A landscape with many peaks, sampled at points; each row gives a point and its height.
From any point a climber steps to the highest of the 2 points nearest to it. It stops when none of these is higher. Distance is the straight distance between rows; heights are no part of it.
z_936 (h 2.89): [-14   4 -34   5  28  10 -16  -4 -33  -6  30  -5   2   7 -20  -5  21 -41
 -15  27 -21 -11  -4  -8   6 -35 -10 -23 -15  -8  27   1  28  15  38  20
   5  -1  -9 -14 -11  35  17 -16   4]
z_351 (h 5.46): [-50 -16  16 -26 -23 -28 -15   5 -23  36  19 -41  15 -26  34  24  19  22
  26   9  -4  32  -2 -23  29 -35  54 -26  41  21   6 -25  -5 -28 -19   8
  13  -5   2  -9  38 -17 -12  33 -43]
z_757 (h 0.59): [-27   7   1  -6 -11  38   6  -3  29   3 -60  -7 -32 -29  -2  -3   7  27
   1 -38  12 -29 -16 -27   3   7  34   2   7   3  -5  -5 -22   0 -20  -8
  -9 -10  24  26 -12  -4 -49 -23  28]
z_506 (h 2.82): [ 18 -18 -11 -12  12 -20  -3   5  -2  14  39  18  24  15   4  -7 -10 -10
  -2  38 -19  -7   3   0 -10   3  -4  19   2   3   4   2   6  10  -7   5
   3 -15   1 -19  19  -4  20  10 -10]
z_940 (h 4.69): [ -7 -29 -26   2  37 -22 -36 -18  -2 -20  40  -4   7 -23 -13  -6  16  -3
  10  24  12   2  59 -31  13   5 -19 -46  -4  20  57 -25  67  24  59   1
  20  -7   7  18 -14  59  21  33   6]
z_849 (h 4.31): [-10 -41 -29  -6  64   5 -30 -12  14  -9  27 -18   3  -3 -17  -9  18 -18
   6  43 -24 -14  44 -20   4 -17 -26 -25 -22  16  54 -27  49  28  61  20
  12 -15  13   0   0  53   6  16  -9]
z_390 (h 3.38): [  11    8   29  -27  -12  -43    0   14   20   21   51   -8   32  -19
   46  -21  -45   47   15    4   10   -9  -25   -8  -29    3   25   25
   16    2  -18    6    2   11 -105  -28   -8  -33   13  -42    7  -49
    5   -8   22]
z_259 (h 3.04): [ 36  58   0  36 -13   3  15   1 -13 -32 -14  29  12  34  -7   0 -20 -44
 -33 -47  10  10 -11  35  -6  19 -38  22 -22 -30 -40  36 -28  -9   3 -15
  -6  10 -26  -9 -41 -12  34 -34  15]
z_364 (h 2.18): [  1  24  34  -6 -14 -11  11   8  27  -2  -2 -20  14   1  24  -9 -20  44
  -8 -44  -2  -7 -26   9 -23  -9  34  35   2 -25 -34   1 -40 -10 -84 -31
  -5 -21  15 -26   1 -53  -1 -22  14]
z_552 (h 2.55): [ 60 -51  10 -52 -39  -5  24 -15  20  19 -30  49  -1   5  13   7 -17  -2
  34  61  10  13  -2  23 -16  65 -20  17  25  63 -16   4 -13  16  20  -9
 -15  33 -17  23  47 -13  -3  35 -35]
z_345 (h 4.80): [ 15  -1   0  -6   9  22  29  12   9  26 -27   1  -6  35 -13  -2  -3  -5
 -21  -1 -27 -18 -34  26  -9   1  -5  56  -9 -12 -28  13 -56  -4 -26   9
 -19  -6   6 -19  15 -32 -14 -24  -3]
z_459 (h 2.09): [ 58 -50   1 -48 -16  22  34  -7  25  48 -48  48 -23  12  -6   7  -3  -7
  31  69 -18  -3 -23  33 -13  60 -18  36   5  54 -22  17 -28  13   5  12
 -27  31 -10   9  57 -20 -26  19 -28]
z_96 (h 3.56): [ -2 -40  -2  -4  49  26  10 -10  31  -2 -44 -20 -15  31 -19  17  28 -14
   2   2 -21  10  27  23  19   4 -23   3 -23  16  14 -22  -8   3  69  20
  -4   6   8  15  28  28 -17  20 -42]
z_334 (h 4.12): [ -8 -15 -22 -16 -24   8   6  -3 -33  31  -7  25  -8 -16  -7   9   6 -29
  16  33 -12   7  -9 -18   8  15  17 -16  23  22   6   9  -4   4  17  23
  -5  18 -20  19  16  11 -12   0   4]
z_845 (h 4.62): [-18 -16  49 -14 -26 -26  -1  -9  35 -17 -22 -33   0 -21  34  25   7  50
  46 -46  39  44  27  -1  28   2  26 -24  32  22  -1 -27  -6 -11 -17 -17
  12   3   4  19  20 -19  -4  55 -48]
z_85 (h 1.03): [ 57 -24 -20 -12  32 -25  -7  -5 -14   2  49  45  40  33 -16  -3 -17 -45
   0  73 -30  13  17  24  -4  15 -57  15 -13  16  14  27  30  21  39  17
  -3  16 -24 -23   8   8  51  14 -27]
z_640 (h 2.08): [ -9  53 -27  22 -38   5  -1   2 -62 -13  16  32   0 -15  -1  -3  -9 -42
 -17   7  13  -1 -32  -4  -9   4   3 -20  14  -8  -9  31   7  -9   5  -6
  -3  23 -32  12 -42   9  20 -47  52]
z_102 (h 0.72): [-43  -5   6   6  24  56  10  -2  33   1 -70 -54 -39 -17 -19   0  25  40
  -1 -50  -2 -33  -5 -34   5 -11  36   0 -18  -1  11 -20 -16  -9  12  -3
  -4 -26  49  16  -4  17 -80 -15  18]
z_948 (h 4.54): [-17   4  21  25  -2  53  21 -15  24 -35 -89 -14 -38   1 -14  18  27  -3
   1 -65  28   6  16   4  35  21  -1 -22  -9   0 -19  -3 -19 -13  47  10
   0  17   9  45 -15  18 -50  -1  -9]
z_705 (h 3.82): [-25 -33   7  10  52  32  -1  -7  26 -22 -28 -56  -5  17 -16   4  36  12
  -2 -27  -2   3  41  -1  25 -16  -6 -14 -23  -5  24 -36  -2  -4  57  10
   7 -16  32   6   8  27 -24  18 -34]
z_281 (h 0.87): [ 33 -15 -19  -5  66  19   4  -2  48 -12   1  14   1  19 -30 -21  -7 -20
 -13  21 -28 -32  14  14 -22  20 -55  27 -31  14   3   3  15  39  11   4
 -13 -11  10 -15  -4  19   3  -8  13]
z_919 (h 3.99): [ 26   7  43  37 -10 -31 -10 -10  43 -62  -8  -4   3  11  16  11 -12  16
   3 -61  50  31  49  33  18  25 -26   0 -12 -16 -17 -14   2  -7  17 -35
   2   6   7  16 -15  -6  35  39 -34]
z_571 (h 2.54): [-21  71 -11  20 -63  16  18   4 -58 -11 -23  15  -8  -4   6   0  -3 -32
 -27 -35  17   0 -46  -1  -3  -4  23 -16  21 -27 -26  26 -30 -26 -10  -4
  -6  23 -32  14 -35 -12   6 -51  42]
z_106 (h 3.01): [-23  41 -11   7 -27  12   5   8 -51  12   3   0  -5   4  -1   4  -4 -17
 -23  -7  -8 -11 -53  -8  -5 -33  38   7  14 -24 -18  25 -27 -19 -27   3
  -4   2 -12 -13 -13 -16   0 -42  23]
z_656 (h 4.67): [-18  -8   3 -24 -44 -23  -7  -4 -17   6  -7  11   1 -36  29  18  -2  13
  32   2  33  25  13 -27  13  24  27 -33  52  32   5 -14   6  -3   0  -9
   7   8 -21  33   5   6  -8  18  -5]
z_942 (h 1.70): [ 45 -42  -6 -26  19  42  32   3  38  47 -58  44 -35  18 -40   7  -3 -16
  10  48 -41  -9 -21  50 -14  47 -40  45 -21  33 -11  19 -34  21  14  36
 -30  28  -9   3  45 -12 -41   4 -18]
z_864 (h 3.91): [ 11  23  11  33  35  36  21 -19  40 -47 -60  -5 -15  20 -21  -1  10 -15
 -30 -66   3 -19  11  22  13  10 -35   0 -36 -22 -20   7 -22   4  29  -7
  -7  -4   8   3 -31  19 -16 -26  16]
z_822 (h 1.39): [ 29 -21 -20 -30  33  34  23   0  29  29 -33  46 -24   5 -46  -8  -5 -38
  -1  56 -30 -21 -20  29 -20  32 -43  26 -16  35   2  24  -9  33  17  33
 -20  20 -21  -2  14  10 -28 -27  13]
z_912 (h 5.49): [-46 -13 -21   8  -3  -9 -36 -11 -44  -2  24 -14  -5 -36   8   7  28  -6
   8  10  12  21  19 -45  21 -23  31 -62  26   9  44 -20  40   3  44   3
  17   0  -4  29 -10  52   2  15   7]
z_228 (h 4.81): [-19 -47   3 -26  47  -5 -11   6  48  29  21 -73   4 -13  18 -13   8  60
  25  19 -32 -24  25 -51 -24 -37  30  12  -6   8  29 -55   5   9 -30   5
  13 -46  43 -42  34  -6 -45  23 -12]
z_537 (h 4.03): [-18 -31  -9  20  67  11 -21 -11  21 -27   6 -47  -2  17 -14  -5  32  -3
  -8  -4 -12   3  53  -2  18 -30 -23 -16 -33  -7  37 -30  34  13  69  16
  17 -16  25   2   2  43   3  24 -23]
z_730 (h 3.44): [-25  14 -14   1  -9  -1  -2  14 -47  15  38  -6  11  16   3  -2   9 -13
 -20  19 -25   0 -29  -8  -1 -40  26   7   4 -17   7  16  -8 -14  -9  12
   6  -5  -3 -29   7 -12  14 -20   3]
z_808 (h 4.14): [  5  22   7  22 -18 -64 -38   1 -13 -30  70  19  33 -18   8 -19 -32  14
   4   8  35  10  29 -15  -1  -1 -12 -16   3 -18  16  -1  59   2 -22 -26
  18  -5 -12   1 -28   3  57  19  16]
z_857 (h 4.13): [ 13  13   7  16  31  46  29  -2  33  -6 -48 -13 -18  30 -21  -2   7  -3
 -35 -46 -34 -31 -21  34  -5  -3 -17  48 -34 -27 -35   4 -50   2 -15  -2
 -11 -11  23 -14  -1 -21 -26 -32   6]
z_79 (h 5.48): [-53  -5   4 -24  -1  -9 -16  16 -13  34  38 -60  -1 -24  31  -9   3  39
  14   7 -22 -13 -25 -52  -7 -54  63  -9  19  -8   8 -22  -4  -8 -58   5
  10 -35  30 -36  15 -18 -34  -5  11]
z_321 (h 1.54): [ 33 -10  42 -22 -21  -9  11  -4  54 -16 -39  -8  -4  -8  33  -5 -25  47
  26 -27  21   3   2  14  -7  28  10  26  12  27 -32 -16 -36   6 -51 -33
  -9 -11  22   5  19 -32 -16  18 -14]
z_415 (h 4.50): [-33   6  11   4 -10 -41 -38   7 -26   1  66 -39  22 -15  23  -3  13  28
  -3   2   7  13  14 -22   9 -45  38 -34  15 -18  25 -17  39 -17 -23 -12
  22 -22   7 -17   1  -6  26  24  -5]
z_840 (h 3.27): [ -7  30 -19  25  27  34   4   2 -19 -20  -5 -16  -9  30 -18   2  22 -35
 -38 -23 -17  -7 -16  18   6 -36 -14   2 -24 -35  -7  12 -12 -11  25  12
   4   5   1 -14 -17  13  12 -29   6]
z_522 (h 4.94): [-50  10   1 -21 -10 -36 -27   7 -19  15  59 -43  16 -43  33  -4  -3  39
   9  -6   4  -1  -7 -52   1 -46  49 -29  28  -5  12 -17  25  -5 -61  -7
  14 -33  15 -25  -3  -8  -5   7  14]
z_563 (h 1.28): [ -26  -14   -4  -16  -19   54   18   11    9   44 -100    9  -57  -39
  -29   12   22   20   21  -14    0  -18  -30  -10   10   25   33   -1
    4   28  -10    1  -27  -18   10   23  -23   17   13   46   11   -5
  -90  -12   19]
z_545 (h 1.96): [ 15  -4   4 -26 -31  20  37  13   9  45 -41  35 -10  -8  -5  -4 -17   6
   7  17 -15 -22 -52   2 -21  33  22  33  11  17 -34  16 -49  -3 -53   0
 -25   7   2   0  11 -33 -45 -31  21]
z_384 (h 2.83): [-24  14  20  23   1  14  -1   8  -2 -18  -8 -50  -4  27   9  10  21  10
 -27 -62  -4  -5  -6  11  10 -49  21  11 -19 -44 -20  -5 -38 -29 -10  -5
  10 -13  28 -18   4 -22   3 -11 -21]
z_585 (h 5.78): [ 10  -5  -6 -19 -14  10  26  11 -20  41 -16  14   1  24  -5   9   5 -23
 -10  32 -32  -4 -35  17  -5   0   8  37   2  -2 -23  18 -45  -9  -8  25
 -13  16 -16 -13  29 -23  -8  -8 -17]
z_661 (h 1.10): [-35  -3 -17  -9 -33  55  22   9 -27  45 -92  10 -50 -17 -31  25  34  -9
   6   0  -7   1 -36   1  24   9  26 -22   8  17  -5  12 -28 -25  35  44
 -21  37 -15  56  19   7 -67  -7   7]
z_738 (h 1.00): [ 57 -34  20 -22  29  -5  11   0  62 -15  -5  -4   5  34   3 -10  -9  17
   4  17  -8 -17  25  30 -30  27 -33  44 -22  11 -11 -15 -19  23  -3 -20
 -12 -17  26 -15  24 -13  16  23 -34]
z_213 (h 1.52): [ 28  -3   2  26   3 -36 -31  -5 -28 -29  46  17  26  14  -5  18  -2 -21
   6   2  17  40  56  16  19  -3 -38 -18  -9 -16  20   3  49 -13  47  -1
  12  11 -28   8  -6  14  73  47 -43]
z_174 (h 1.57): [  2  -6   0 -27 -38  43  32  12   0  56 -74  36 -39 -25 -25   6  -2  11
   9   9 -16 -20 -49   2  -7  28  29  23   9  22 -21  21 -52 -13 -19  16
 -30  22   1  26  14 -22 -67 -18  27]
z_246 (h 4.10): [  9  23 -21   4 -21 -18   3  22 -66  29  62  26  35  29  10 -15 -10 -26
 -20  43 -18   7 -34  13 -16 -22  11  17  10 -13  -9  43   3 -14 -26  11
   2   6 -27 -36   5 -27  32 -29  -1]
z_20 (h 4.87): [ -1   2   3  26   6  24   7 -23  22 -37 -51   4 -18  -5 -16  11  22 -12
   3 -41  28   5  32   6  27  28 -23 -32  -5   9   8 -15   3   1  54  -7
   4   9  -4  43 -26  35 -14   6   1]
z_227 (h 4.17): [ 42  20  -8   7 -11 -11   3 -15  17 -30  12  51  -1 -15   2 -21 -42  -7
  -2   3  26 -20   5   1 -30  60 -38   5  -7  10 -15  14   9  26 -18 -35
  -3   1  -6  21 -43   4  18 -19  45]
z_22 (h 0.95): [-43 -11 -14  -7   1  70  20  13 -32  52 -63  -4 -51 -11 -32  12  38 -10
  -7  15 -33 -13 -49   1  17 -21  31  -1  -9   1   5   7 -35 -19  19  49
 -17  24   7  11  15   1 -66 -21   4]
z_543 (h 5.07): [-10  27 -11  -2 -43 -39 -13  26 -79  25  75  25  36   3  31  -8 -14 -12
  -2  42  10  17 -30 -14  -6 -21  32 -15  31 -15  -1  27  27 -16 -34   1
  11  11 -27 -19  -7 -24  35 -17  12]
z_503 (h 2.99): [-17  26 -20  25  28  53  10  -7 -14  -8 -59  -6 -30  25 -33  22  38 -51
 -26 -26 -16   4 -20  31  25 -19 -29 -13 -23 -11 -14   9 -13 -13  42  30
  -2  26 -19  10 -19  28 -16 -31  -5]
z_580 (h 3.11): [ 33 -33  -2 -31 -49   1  28  -8 -14  27 -49  43  -1   1   4  25   3 -27
  38  47  10  37  -2  16   8  60  -4  -3  37  51 -15  17 -21 -15  34  14
 -13  48 -41  38  44 -10  -6  26 -34]
z_375 (h 3.69): [  6  19  23  19 -29 -59 -26 -16  10 -38  38  13  11 -40  24  -9 -33  30
  11 -25  60  20  34 -12   4  15  -7 -35  11  -9  16 -20  52   5 -16 -38
  19   0 -10  15 -34  10  41  42  14]
z_140 (h 2.64): [  0  11 -30   7  -1   8   5  -3 -46   4 -14  23   0  22 -28  30  18 -72
  -6  29 -18  27  -4  21  17 -16 -31 -18  -5  -2   8  21   8  -5  60  40
  -3  39 -41   8   3  17  26  -7 -28]
z_592 (h 0.76): [ 60 -42  -3 -17  66   6   5  -7  71  -7  14   8   3  38 -15 -22 -14   4
   3  34 -28 -35  19  25 -40  28 -59  50 -29  16   0 -12   9  48  -3  -2
 -18 -20  25 -27  14   5   7   4 -11]
z_371 (h 3.31): [  7 -35 -19 -12  45  24  13  -8   7  16 -30  10  -9  24 -34  15  25 -37
   1  44 -37   8   6  31  17   2 -45   7 -23  21  15  -3  -4  14  54  46
  -6  21 -10   6  32  21 -12  14 -32]
z_43 (h 3.43): [ -6   5  34   6 -29 -52 -27 -23  33 -35  17  -1  -3 -35  30   2 -16  50
  32 -44  66  32  45 -11  16  21   6 -42  22  13  18 -41  35   3   0 -36
  18   0   0  33 -18  18  18  51 -11]
z_713 (h 5.18): [-29  16  -7  45   4  10 -13 -30  -1 -49 -21  -9 -18 -10 -11  13  25 -18
  -7 -45  36  18  37 -14  44   3  -9 -58  -3  -4  26  -9  34  -4  63  -4
  10  11   3  44 -42  51  10  12   8]
z_854 (h 5.43): [-12 -47  13 -48  17 -10 -11  -2  56  30  -1 -45  -1 -25  35  -6  -2  67
  41  14  -2 -14  20 -45  -7  -8  28   1  19  29  14 -43   2  14 -43  -4
   3 -33  47 -13  35  -5 -45  28 -11]
z_180 (h 0.82): [-61 -18 -14  -6  17  64  10   6  -4  32 -64 -47 -44 -18 -26   6  45  20
  -3 -14 -17 -19 -22 -22  18 -26  40 -11 -12  -3  13 -13 -17 -15  27  29
  -7  -1  32  16  18  17 -77  -7   3]
z_747 (h 2.34): [-20 -23 -22 -11  41  49  18  12  29  47 -18  -7 -36 -22 -35 -30  -6  16
  -5  23 -43 -70 -44 -32 -34 -11  10  40 -18   4   9   9 -17  27 -42  12
 -21 -12  37 -29  -6  -3 -76 -47  57]
z_469 (h 3.24): [-40   6  31   9 -18 -18 -16 -23  41 -44 -20 -27 -19 -51  24   8   2  52
  30 -61  58  26  43 -29  26   9  28 -49  25   7  13 -36  16   1  -2 -30
  20  -9  18  40 -23  29 -28  35   8]
z_694 (h 2.51): [ 44  -1  -4 -31 -43  11  37   7  -2  35 -25  60  -8  -1   3 -14 -47  -6
  10  41   3 -21 -52   3 -41  59  -2  32  19  33 -39  33 -34  15 -47  -9
 -27  15 -16  14   6 -35 -29 -40  35]
z_922 (h 2.13): [  9  31  -6  38   5 -32 -28  17 -29 -25  82  -6  32  12  -5 -26 -19   3
 -27   0   6 -12  -2   4 -17 -33 -10   0 -15 -50   0  17  33  -7 -34 -20
  20 -26   8 -39 -25 -13  65 -11  19]
z_183 (h 4.79): [  4 -32  29 -34   5 -33 -10   1  46   9  19 -31  15 -10  31  -3  -9  54
  28  -2   1  -1  25 -15  -9   1  21  10  12  21   5 -33  -2  15 -43 -20
   3 -24  31 -18  36 -22  -4  32 -18]
z_707 (h 4.83): [ -1 -36  -4 -36 -15   3  10  10 -18  46 -11  16   5   7   0  16   8 -12
  15  46 -27   5 -18  -3   2   8  16  23  17  24   3   8 -28  -3   5  28
  -6  12 -11   1  46 -14 -16  14 -28]
z_495 (h 5.57): [  1  27 -14  44   1   0 -17 -25 -12 -53   1  14  -7 -10 -15   3  -3 -38
  -9 -31  32  10  30  -7  20   9 -35 -48 -12  -5  20   2  35  10  52 -13
   8  16 -24  31 -65  41  30  -8  24]
z_899 (h 2.52): [-12  30  20  17   3  -7   1  12   9 -16  20 -37  12  14  17 -12  -8  21
 -27 -47  -3 -19 -19  11 -15 -31  25  33 -12 -43 -24   3 -25 -15 -51 -23
   4 -28  22 -31 -13 -34  15 -23  14]
z_733 (h 4.32): [-27 -53   6 -19  43  -9 -18   5  20  16  28 -60  11   2  16   0  22  35
  13  18 -26   6  34 -25   0 -36  24   5  -4  10  32 -47   1   0  13  20
  15 -34  31 -22  37   1 -21  41 -43]
z_639 (h 3.32): [ 45  10  -2 -17 -24 -11  21  -8   4  -2  -3  49   5  -2  12 -17 -38  -8
   4  19  11  -6 -20   6 -24  53 -17  13   9  19 -29  17 -18  13 -20 -12
 -12   6 -18  13  -8 -13   9 -25  29]
z_975 (h 5.10): [-41 -19 -24  -1  17 -21 -42 -12  -7 -13  46 -26   0 -42  11 -13  12  17
   9  14  18  -8  49 -59   9 -10  19 -55  15   0  50 -31  60  20  24  -8
  22 -22  15  14 -13  51   4  25  23]
z_749 (h 4.25): [-14   6  17  29  33  63  21 -12  49 -26 -85 -34 -38  12 -22   3  28  13
 -15 -70   9 -18  12  13  22   6  -9   4 -38 -14 -20  -7 -29  -5  31   3
  -5  -1  33  22  -9  20 -60 -22   1]
z_367 (h 1.32): [ 46 -17 -14  14  26 -34 -24  -2 -21 -21  56  13  39  24 -15   4 -12 -23
  -2  31  -9  18  47  20   3  -2 -52   6 -22  -2  19   9  39   1  40   9
  12   3 -15 -11   0  13  66  36 -29]
z_222 (h 5.12): [ 33  22  -7  16 -21 -54 -23  15 -47  -2  87  42  50  -5  14 -26 -51   0
   0  41  24   4  -1 -11 -19  10  -7  -6  10 -12   1  26  58   1 -38 -27
  12  -7 -21 -18 -25 -10  63 -10  31]
z_486 (h 3.60): [  5  -8 -11 -13 -50  -1  19  -1 -43  31 -26  34   4  -3  -3  38  14 -35
  21  33   3  32  -8   1  12  31   8 -13  39  32  -4  12 -15 -18  41  24
  -7  46 -49  39  27   9  -8  12 -23]
z_519 (h 2.04): [ 13  43   8  23 -46 -41  -9   0 -38 -16  31  26  23   1  17   2 -17  -8
  -5 -17  36  29   7  15   5  12   2  -5  14 -19  -7  19  13 -17 -10 -24
  15  19 -31   9 -26 -15  48  -2   5]
z_303 (h 3.15): [ 24  41  30  47 -11 -45 -17  -5   1 -52  42  10  24  12   1  -5 -32  13
 -20 -45  37  14  25  28   6   0 -32   9 -23 -59  -9   8  24 -21 -15 -31
  19  -3  -8 -12 -37 -13  65  17  -4]
z_18 (h 4.15): [-27 -27   1  -7  17 -21 -26   5  -4   1  39 -48  15  -4  14   8  22  21
  -1   6 -12   8  26 -24   9 -41  21 -15   2  -9  28 -29  21 -10  14   2
  22 -22  18 -14  20   7  14  28 -22]
z_863 (h 2.53): [  1   8 -23  14  28 -14 -30  11 -21 -16  66  -3  18   4 -10 -21  -2 -12
 -14  20 -16 -21   6  -8 -17 -32 -13 -11 -23 -26  23   1  43   9   7   8
  12 -23   8 -28 -19  19  44  -8  22]
z_938 (h 2.98): [-27  -5 -36  -1  34  33  -1   7 -30  19  16  -3 -20  13 -29  -9  12 -35
 -16  44 -41 -24 -31  -4  -9 -35  -2  -1 -14  -5  15  13   1  16  13  32
  -7  -3  -2 -22   1  30  -8 -29  15]
z_996 (h 6.16): [-52 -11  -2 -33 -13   2  -5  20 -29  44  14 -39  -7 -20  24  13  21  17
  11  18 -22   2 -30 -40  12 -51  65  -9  29   0  11 -14 -17 -23 -22  16
   2 -16  15 -23  28 -15 -35   0 -16]
z_505 (h 3.58): [ 38  16  50  27  -6 -50 -19  -3  35 -42  31  -2  21  20  16  -7 -30  31
  -2 -38  38  22  45  37   0  12 -31  14 -15 -32 -10 -12  16  -6 -20 -35
  13  -4  -3  -6  -8 -23  56  44 -26]
z_766 (h 2.44): [ 20  57  17  30 -47 -22  14  13 -26 -15   9  27  23  23  21   6 -17 -17
 -17 -30  27  30  -8  37  -9   9  -8  22  11 -31 -31  32 -23 -24  -8 -24
   0  24 -38  -4 -22 -38  40 -15  -2]
z_12 (h 3.70): [  4   2   6  23  49  29   5   4  42 -21  -9 -43   2  31  -8 -10   9   8
 -30 -46 -26 -39   6  13 -18 -27 -12  37 -40 -36 -14 -11 -20   2  -9  -3
  -2 -29  38 -33  -5  -4  -6 -24   3]
z_423 (h 5.11): [-34   9 -10   7 -31 -13 -13 -10 -22 -17  -7  -6   0 -30  17  11  18   2
   7 -19  30  29  18 -23  31   4  24 -49  33  11  19 -14  22  -8  27  -7
  13  11 -15  43 -12  23  10  14   2]
z_283 (h 3.57): [  7  29  -2  38  16  26   2  -6   9 -42 -15   2  -3  21 -20  -1   5 -27
 -33 -54   1  -6   2  25   9  -8 -40   6 -32 -37 -20  13  -8   0  23  -9
   2   7  -6  -4 -42   7  19 -23  10]
z_778 (h 4.33): [  1   9  59  20 -26 -28   1 -13  45 -43 -25 -22   0  -2  33  14  -8  45
  19 -74  52  36  40  20  24  13  12 -12  13  -3  -5 -24 -11 -11 -11 -37
  10  -7   9  19  -2 -14   6  40 -35]
z_675 (h 4.89): [ 26  25 -13  21  -5  -9  -8 -15   7 -39   3  41  -3 -19 -10 -13 -19 -26
  -9 -17  28 -11  10  -3 -10  27 -37 -14 -10   4   8  10  28  20  16 -25
   0   6 -16  23 -50  27  26 -16  49]
z_484 (h 1.71): [ 27  26   9  40 -27 -29  -9  -2 -32 -28  18  25  17  15  -2  15  -1 -29
  -5 -25  25  43  34  22  16  11 -29 -11  -1 -21   2  12  15 -21  38 -10
   6  27 -38  16 -20   7  64  26 -28]
z_477 (h 2.27): [-21  41   1  24 -12 -27 -22  17 -31 -17  75 -10  25  -5  14 -29 -22  22
 -29  -6  10 -20 -22 -17 -25 -33  18   1   1 -44   3  10  24  -6 -61 -21
  12 -27  10 -38 -30 -15  32 -30  51]
z_727 (h 2.05): [-19  10 -35  -8  14  49  13  11   2  35  -6  28 -44 -32 -41 -35 -11  -6
 -14  28 -32 -70 -55 -30 -42   7   5   7   2   9  11  29  -1  37 -44  13
 -22  -7  13  -9 -26  18 -63 -66  79]
z_625 (h 6.65): [ 11  37 -22   8 -45 -45 -13   8 -77   5  73  51  36 -17  15 -11 -33 -26
   1  48  21  12 -13 -25 -15  11  -1 -23  20  -9   5  32  48   0 -10 -12
  10  14 -41  -2 -36  -5  50 -20  45]
z_758 (h 2.65): [-27 -10 -25 -11  31  37  11  15  -9  37   3 -10 -26  -8 -20 -23  15   0
  -8  29 -42 -44 -36 -29 -12 -30  23  12 -11  -4  16  -4 -14  14 -15  22
  -7 -16  21 -27   5   4 -47 -36  33]
z_504 (h 3.36): [ 24   1  -2  -5  -6 -38  -4  15 -33  13  64  26  45  28  11  -9 -17 -20
  -9  40 -10  19  -1  14 -14  -5  -8  20   6 -11  -5  21  23  -8 -10   5
   7   1 -15 -30  18 -18  53   5 -18]
z_740 (h 1.27): [ 36 -33  20 -38   0   0  10 -11  58   5 -26   1  -7   6  14  -1 -18  36
  21  11   4 -11   0  11 -21  37  -8  31   5  39 -19 -16 -21  19 -26 -26
 -14  -8  26   2  29 -23 -11  25 -19]
z_752 (h 2.78): [  2  38 -22  30  11  35  13  -4 -25 -26 -48  16 -11  31 -32  32  28 -76
 -22 -13  -7  24  -8  33  25 -10 -48 -17 -25 -12 -18  20  -3  -7  62  29
  -4  47 -41   7 -15  25  17 -21 -11]
z_4 (h 2.94): [ 21 -14 -33 -11  13  11  14   0 -26  22 -13  47   3  15 -25  15   6 -65
  -1  58 -30  13  -6  30   7  11 -42   1 -10  25   5  21   7  16  43  37
  -9  34 -38   8  22  21  18  -2 -20]
z_660 (h 1.13): [ 23   3 -28  -1  35  30  24  -4  15   2 -25  32 -12  11 -37  -9  -7 -34
 -17  19 -29 -28 -24  22 -15  24 -48  22 -27  16 -13  22 -12  26   5  12
 -11   8 -12   0  -9   8 -12 -35  25]
z_812 (h 1.83): [ -5  16  48  -9 -23 -15  11  -3  41  -9 -26 -26   4  -7  37  11 -13  48
  18 -57  16  18  -7   8   6   5  32  15  18  -1 -24 -15 -37 -21 -60 -24
   0 -15  14   2  10 -40 -14  11 -10]
z_756 (h 3.02): [-33  28   5  20   1  31   8   5 -33  -7 -14 -34  -9  37  -6  17  33 -20
 -38 -36 -18   8 -24  18  17 -58  21   6 -13 -43  -9   3 -32 -32  23  11
  -1   3   8 -20   2  -8   8 -19 -24]
z_651 (h 2.43): [ 29 -45  -9 -28   8 -34 -13  -5  22   3  31   9  19  -7  14  -5  -8  10
  21  44  -4  -3  32 -14 -12  17 -12  -3   7  30  18 -11  31  25   5   1
  -2 -10   6  -1  24  10  16  36 -20]
z_839 (h 4.98): [-21 -18  33 -24 -38 -35  -3  -1  -5  19   7 -24  17 -18  44  23  16  38
  40 -14  16  62  15  -7  26  -6  39 -20  45  24  -2 -15  -9 -25 -20  -6
  12   4 -14  10  38 -29   2  47 -49]
z_949 (h 4.11): [  9 -17  20 -41   0 -25   2   9  32  27  26 -26  23  -5  33  -8 -20  49
  20  12 -11  -3 -12  -8 -20  -9  32  27  15  11 -18 -10 -14   4 -73 -11
  -6 -41  26 -37  29 -39  -8  11 -15]
z_162 (h 2.70): [ 11  31  12   7 -20 -46  -7  18 -12  -6  66  10  37  -3  30 -24 -38  25
  -8  -6  12 -12 -17  -8 -28  -6  14  10   9 -17  -8  14  15   1 -76 -22
   6 -26   3 -25 -21 -28  23 -17  34]

Where does a climber stop that starts at each point below?
z_371 | z_912
z_213 | z_495
z_812 | z_495
z_281 | z_585
z_303 | z_996
z_752 | z_495
z_180 | z_495

Call two points neighbours if one is among the 2 nearest of the other. Go from one point of each pair to the other, from neighbour to neighbour, staying as high as possible. Name the lowest point that can't be avoided.
z_854, z_996 | z_18
z_938, z_854 | z_922
z_585, z_495 | z_384
